Each row is a point on a landscape with many valleys, with its height.
From any point a ball rolls to the lowest of the 2 points nearest to it. It stops when none of these is lower. Distance is the straight distance between rows; heights are no part of it.
Q545: [127 200 127  96 143  82 149 130 131 113  88  76 144 117 112 114 208 108
 157 106 105 123  90]  height 41.6
Q894: [156  83 195  67 143 131 149 102 149 175 123  89 111 132 152 137 102  89
 154 139 175 124 131]  height 48.7
Q50: [154 117 128 154  54 108  96  94 102 132 111 138 132 102 127 174 140 168
  87 123 105  92 163]  height 53.8
Q922: [162 121 153 107 113 100 142 124 102 146 118  55 170 166 181 152 167  53
 117 120 167 159 136]  height 32.1
Q560: [122 131 140 107 105 142 126 132 108 181 159 168 115 152  95  99 110  83
 107 101 140 154 124]  height 66.2
Q353: [157  45 108  93  82 122  91  91 154 128 162 138  92 111 108 200 144 155
 138 171 107  27 181]  height 44.9
Q992: [ 87 113 143 126 141 152 104 189 165  97 157 132  96  96  82  92 106 153
 148 142 110 115 130]  height 57.1
Q900: [112 122 136  83 113 136 116 136 148 103 112  97 101 114 159 121 120 154
 150 131 122 107 132]  height 48.6
Q874: [167  84 113 152 169 117 165 138 167  78 168 153 112 148 136 100  88 133
 135 130 141 150 191]  height 65.5
Q551: [118 123 150 141  92 196 114  89 115 151 120 143 101 146 117 130 136 133
 109 122  98 144  98]  height 59.2
Q838: [156  72 155 111 120 195 117 147 194  89 164 104 114 143 125 148 111 140
 161 139 132 118 149]  height 61.1
Q592: [116 184 125 157 151  94 160 136 176  90  90 146 138 137 123 124 105 165
 142 124 120 118 126]  height 36.7
Q562: [109 150 199 119 173 120 136 166 130 146 119  89  86 135 105  89 123 118
 147 137 141 140  75]  height 53.5
Q189: [ 74 163 135 105 133 144 122 150 127 170  83 132 166 115  89 122 170  87
 115 109  97 143  19]  height 44.5
Q614: [116 117  81 175 107 157 110  91  96 114 163 172 141 108 138 137 129 198
  89 136  97  92 164]  height 54.4
Q18: [112  58 154 114 110 218 130 129 163 103 162 131  90 180  73 143  95 120
 141 137 124 129 118]  height 62.7
Q580: [107  59 116 124 113 177 150 146 130  87 178 140 158  84 112 185 113 173
 124 128 100  85 148]  height 49.1
Q224: [ 92 130 121  98  94 138  98 143 125 169 103 125 151  76 115 115 149  85
 122  95  82 161  71]  height 41.5
Q325: [ 96 177  93 155 153  95 135 153 167 112 102 183 151 115  85 137 130 197
 117 123  95 108 152]  height 41.8
Q809: [ 90 176  70 111 138 146 130 102  92 157 144 137 139 113 126 126 149 113
 137 118 108 133  68]  height 20.4
Q976: [130  66 135 104  89 146 124 112 108 184 167 140 109 125  69 211 108 162
  83 133 146  71 166]  height 39.6
Q817: [ 95 167 139 128 116 122 130 124  91 145 141  46 166 128 129 169 141  75
 118  94 115 170  89]  height 42.0
Q564: [ 48  97 136 119 146 205 121 143 133 161 181 162 164 122  70 114  75 148
 123 116 102 148  81]  height 59.5
Q439: [116 168 117 144 152  67 129 165  78 106  87  68 159 144 161 132 173 100
 122 131 144 138  93]  height 48.5
Q260: [ 83 164 138  75 114 111 123 163 136 145 111 132 153 126  64 169 107 134
 124  77 109 144 105]  height 29.1
Q320: [168 144 167 182 142  79 158 134  92 108 104 119 138 171 153 117 137  89
 100 140 186 178 141]  height 38.5
Q771: [119 132 126 120 115 128 119 124 134 141 109 114 149  63 166 104 174 117
 143  89  84 119  72]  height 34.9
Q177: [139 134 138  70 130  99 102 100 133 124 135  72 100 106 165 165 128 124
 160 119 128 120 155]  height 42.6
Q250: [157 133 128 130 114  97  99  68 168 170 157 123  93 118 146 139 152  88
 135 125 139 142 139]  height 32.5
Q836: [139 145 104 150  90  95 102 124  96 127 131 112 155 143 168 147 100 118
 111 125 155 131 144]  height 43.4
Q345: [128  99 156 134 134 180 193 129 150 106 159 123 142 109 137  95 113 119
 153  95 113 143 115]  height 52.2
Q151: [129 102 153 112 129 141 104 173 127 170 155 129 117 111 118  89  98  85
 128 123 159 146 125]  height 67.6
Q132: [127  98  84 143 121  62 101 126 100  87 100 158  81 101 101 152 125 182
 115 150  96  86 160]  height 49.6
Q756: [116 184 128 177 175 132 181 117 142  90  73 165 142 167 122  92 143 156
 143 133 133 108  91]  height 41.3
Q758: [181 103 115 101 138 118 176  93 131 111  95 120  95 154 196 124 134  86
 165 153 173 128 140]  height 14.9
Q296: [153 141  82  95 168  78 124 139 112 121 126 108  96  87 164  86 143 102
 159 121 116 138 158]  height 73.3
Q502: [155 107 135 168 118 182 164 107 158 122 135 138 140 123 175 111 125 125
 130 127 130 156 138]  height 54.9
Q61: [163 127 123  88 115 112  70 145 152 147 113 106 123 157 168 153 120  88
 127 146 179 120 173]  height 50.4
Q919: [143 118 179 183 161  90 101 149 144 144 105 116 120 105 161  89 125 121
 108 127 144 148 147]  height 51.3
Q43: [115 101 151 106  92 117 128 149 105 147 158 130 144 101  77 182  97 180
  94 103 116 107 153]  height 36.9
Q997: [137 151 114 121 151 114 162 118 148  94 100 126 132  71 154  87 176 146
 172 122  81  90  97]  height 22.9
Q656: [190  72 103 147 118 100  85 105 166 134 115 168 123 151 138 175 115 140
 120 154 145  91 221]  height 51.9
Q516: [131 174 151 141 114 104 157 159 132 119 124 114 155 139 125 116 120 153
 105  90 115 150 127]  height 29.4
Q627: [180  92 151 133 158 131 179 141 121 102 115 149 110 162 183  91 107 114
 153 165 178 137 136]  height 29.7
Q109: [ 98 156  93 136  90 144  96 105  79 124 125 163 170 121  98 149 134 207
  78 120  99 109 140]  height 55.6
Q392: [175 141 147 148 126  76 127  72 141 105 101  79 111 126 179 146 144 131
 116 122 120 144 191]  height 29.3
Q367: [140  99 140 185 168 156 139 174 176  43 176 155 141 159 111 116  97 159
 134 132 134 135 156]  height 63.0
Q658: [138 128 137  85  83 183 151 141 126 129 168 160 125 157  63 118  89 112
 144  81 120 164 135]  height 64.9
Q72: [124 128 119  90  76  82  54 105 111 121 140  65 107 114 150 188 151 123
 145 128 147 130 128]  height 48.0
Q648: [100 132 147 132 138 145 170 125 126 154 151 116 124  93 130 112 114 112
 152 110 115 170  77]  height 49.2
Q566: [179 104 110 159 123  55  54 111 157 129  84 129 105 125 169 158 117 112
 116 157 129 115 193]  height 55.0
Q532: [124 163 105 205 190  75 148 146 102 113  86 154 154 146 158  95 109 116
  97 146 145 162 106]  height 55.7
Q86: [ 87 167 144  90 148 123 143 147 155 167  89 140 151 112  71  93 176 129
 128 113 102 115  75]  height 47.3
Q867: [ 81 154 104 130 119 176  79 104  71 183 151 171 172 128 114 101 119 132
  77 124 111 144 123]  height 57.4
Q315: [ 98 155 141 113 129  86 165 134  96 144 146  42 126 137 135 143 112  86
 153  96 146 166 108]  height 39.4
Q539: [123 158 152  85 113 137 144 193 128 124 115 135 161 124 119 139 101 122
 123  90 115 142 137]  height 22.0
Q452: [107 160 161 105 154  80 125 176  93 137  86  79 136 138 146 112 136 116
 145 129 166 143  70]  height 50.7
Q528: [ 99 200  86 127 143 128 142 148 105 120 131 178 132 179  99 117 106 165
 112 124 147 138 122]  height 61.9
Q303: [ 70 147 126  95 109 129 123 157 118 159 156 125 122 102  58 162  98 167
 123 105 112 108 120]  height 33.5
Q757: [115 163 118 164 172 182 193 129 149 103 123 183 139 130 139  96 146 148
 145 138 100 111  87]  height 44.0
Q604: [152  96 112 135 109 127  74  76 169 198 162 143 121  98 131 159 134 120
 143 158 135 116 153]  height 38.6
Q163: [175  78 151 135 126 168 132 117 197 117 126 132 122 147 177 129 124 116
 141 151 148 108 169]  height 58.1
Q480: [122 170 101 157 129 181 135 117  98 111 143 184 135 179 100  87 112 170
 106 132 123 122 134]  height 60.9
Q856: [139 163 184 182 156  99 162 145 134 130  85 112 136  91 159  64 164 126
 113 139 131 132 110]  height 47.9
Q927: [155 128 127 205 150 102 105 126 117 132 107 162 128 121 184  85  95 109
  90 162 143 152 137]  height 54.0
Q493: [132  77 146  88 122 157 122 105 159 178 170 134 141 154 111 185  71  94
 134 133 174 138 133]  height 56.1
Q937: [130  70 101 107 126 126 129 170 148  95 159 144 111  94 103 155 116 154
 122 125 114  91 187]  height 46.4
Q376: [173 114 190 106 151 145 182  86 153 165 133 108 109 179 157 137 113  93
 162 172 207 125 123]  height 42.8
Q440: [141 112 124 103 121 117 104 112 155 159 149 120 103 147 148 194  89 137
 129 151 187 124 167]  height 53.9
Q778: [150 171 118 132 132  66 159  96 104  96  88 108 107 129 132  92 209 103
 142 101 104 128 103]  height 36.4
Q548: [175 114 144 111 132 157 161 123 136 131 165 138 109 190 140 122  89  97
 136 158 199 144 141]  height 37.2
Q873: [108 167 138 135 109 210 135 108  87 131 138 164 133 186 117 107 117 135
 113 119 135 161 102]  height 60.0
Q469: [109 191  77 196 164 111 123 125 107 143 105 149 179 142 167 124 125 143
  98 159 132 154  83]  height 56.6
Q359: [164  98 148 111 132 110 157 133 102 152 112  79 154  89 186 114 153  65
 141 124 154 147 111]  height 37.3
Q209: [ 85 112 140 106 143 179 123 172 177  92 113 130 119 116  53 117 144 177
 147 133  92 100 120]  height 59.3
Q694: [120 167  61 145 129 120 151 112 153 109 126 170 115  90 120  91 183 161
 159 127  74  90 105]  height 33.6
Q798: [125  77 100 126 109 132  90 128 151 155 168 146 109  75 134 157 130 153
 129 149 124 100 166]  height 42.4
Q428: [110 147  95  97 108 144 110 115  83 161 117 101 122 131 142 119 137  71
 135 124 155 149  72]  height 13.6
Q191: [100 107  71  81 108 174 117 159 116 128 150 163 110 120  97 141 128 143
 172 129 101 114 122]  height 52.4
Q841: [142 153 177 112 117  81 113  73 126 114 113  61 109 128 149 144 154 121
 140  79 128 140 164]  height 36.1
Q581: [118 107 153 102 105 121  85  89 137 176 132  80  96  99 116 115 151  80
 137 119 106 150 122]  height 23.5
Q984: [ 83 121 115 153 146 157 135 177 152 107 154 170 123 141  44 133 130 213
 126 143  97  94 116]  height 60.6
Q98: [ 89 145 145 134 158 158 179 138 125 136 140 168 135 136  95  97 123 134
 125 125 124 138  63]  height 46.6
Q78: [101 150  53 109 141 126 130 156 124 138 124 159 133  98 136 108 141 149
 141 128 110 117 106]  height 27.5
Q601: [128 138 100 149 145  61 123 151 147  80 104 136 113  99  99 140 132 192
 136 132  73  69 171]  height 46.3
Q137: [ 72  68  79 106 117 203 120 137 107 109 177 153 144 113  91 160 116 180
 125 129  93  93 117]  height 50.5
Q443: [114 118 130 135 148 110 107 190 147 100 124 127 123 114 150 110  98 145
 146 155 122 121 129]  height 53.4
Q829: [157 150 134 164 118  81 133 124 122 147 155 103 162 176 168 141 105  95
  99 142 179 164 149]  height 40.7
Q538: [125 124 142 124 106 118  87 105  97 190 127  72 108 135 130 139 152  54
 125 127 153 151  95]  height 17.6
Q233: [108 161 130 161 172 170 170 154 142 114 118 194 180 131 172  91  94 165
 115 128  99 136 106]  height 47.2
Q590: [104 104 138 116  83 214 143 140 128  83 151 151 113 174  66 135 108 164
 139  99  97 127 129]  height 63.7
Q286: [153 126 103  97 103 108 108 172 101 153 111 118 141 147 173 123 119  64
 103 129 173 141 157]  height 47.0
Q465: [190 122  96 130 118  90 107 108 100 127  96  73 151 166 185 134 186  61
 117 141 157 146 148]  height 28.0
Q862: [142 124 115  98 148  95 148 162 153 156 145 125  91 108 130  85 125 104
 146 130 160 163 157]  height 70.2
Q744: [ 82 185 122 148  99 148  84  95  96 150 124 151 166 136  96 115 147 175
  79 108  95 133  90]  height 56.5
Q963: [120 142 140 141  66 111  80  95 112 113 127  88 135  98 134 170 152 146
 123 108 104 126 113]  height 51.5
Q865: [151 125 129 150 158  56  70 110 136  84  83 112  98 103 175 142  95 144
 146 147 104 108 165]  height 58.5
Q101: [125 143 192 145 186 117 199 156 114 117 101 142 173 114 142  75 127 139
 113 136 158 135  87]  height 44.6
Q258: [140 139 172  75 124 118 170 133  86 150 131  90 151 151 132 153 118  63
 135 106 175 184 112]  height 35.8
Q114: [107 120  84 173 171 181 130 172 164  57 152 157 145 134  95 114 125 182
 133 134 116 118 127]  height 61.7
Q381: [178  44 122  93  96 147 121  93 141 165 143 132 125 119  83 224 149 135
 120 155 152  51 182]  height 41.9
Q720: [176 141 126 173 156  78 130  89 115  80  84 109  82 102 176  76 173 117
 155 134  95 132 123]  height 29.2
Q531: [124 172 111 139 108 103 127 108 127 115 120 106  72 120 106  93 162 132
 154 128 112 137 113]  height 42.2
Q876: [ 97  97 140 129 113 184 106  89 127 171 196 144 134 136 114 157  75 116
 122 130 147 147 114]  height 57.3
Q672: [171  72 126  96 120 106  78  99 153 119  98 128  96 126 120 164 135 155
 148 165 140  54 215]  height 48.8
Q823: [109 187  92 155 123  98 113 147  99 119  98  93 172 153 131 120 197  98
  96 111 116 132 110]  height 47.1
Q332: [123 113 204  91 152 141 164 119 128 120 127  84  72 140 120 106 107 110
 155 145 150 141 121]  height 53.3
Q504: [163 170 165 136 133  82 147 144 116  82  86 121 123 167 138  89 125 121
  99 110 142 149 139]  height 35.1
Q96: [128  84  60 200 147 159 126 106 130  84 162 173 124 138 141 149 111 171
 113 162 102 110 187]  height 53.2
Q966: [143  72  71 158 123 132 107  91 113  77 146 170  69 127  98 144 135 163
 130 169  94  81 180]  height 51.8
Q599: [119 119 132 138  82 187 105  80 108 144 162 152 106 134  84 166 107 159
 105 114 117 135 150]  height 58.3
Q557: [146  92 172 128 146 144 198 146  89 147 100 127 166  98 162  93 143  92
 122 136 155 147  89]  height 41.4
Q125: [126 205 118 126 150 103 143 161 141 150  89 126 147 146  94 108 187 105
 117 116 131 129  85]  height 45.1
Q335: [188 131 128 138 123  77 110 109 113  95  70  96 128 122 197 114 159  97
 132 120 108 130 154]  height 20.0
Q883: [ 82  95 159 127 135 197 135 117 127 165 182 175 162 144 110 110  45  98
 109 124 144 169  97]  height 58.4

For each start below, name the point where the ball stops.
Q137 => Q428
Q480 => Q539
Q862 => Q592
Q566 => Q539
Q744 => Q592
Q883 => Q539
Q867 => Q592
Q927 => Q335
Q163 => Q592
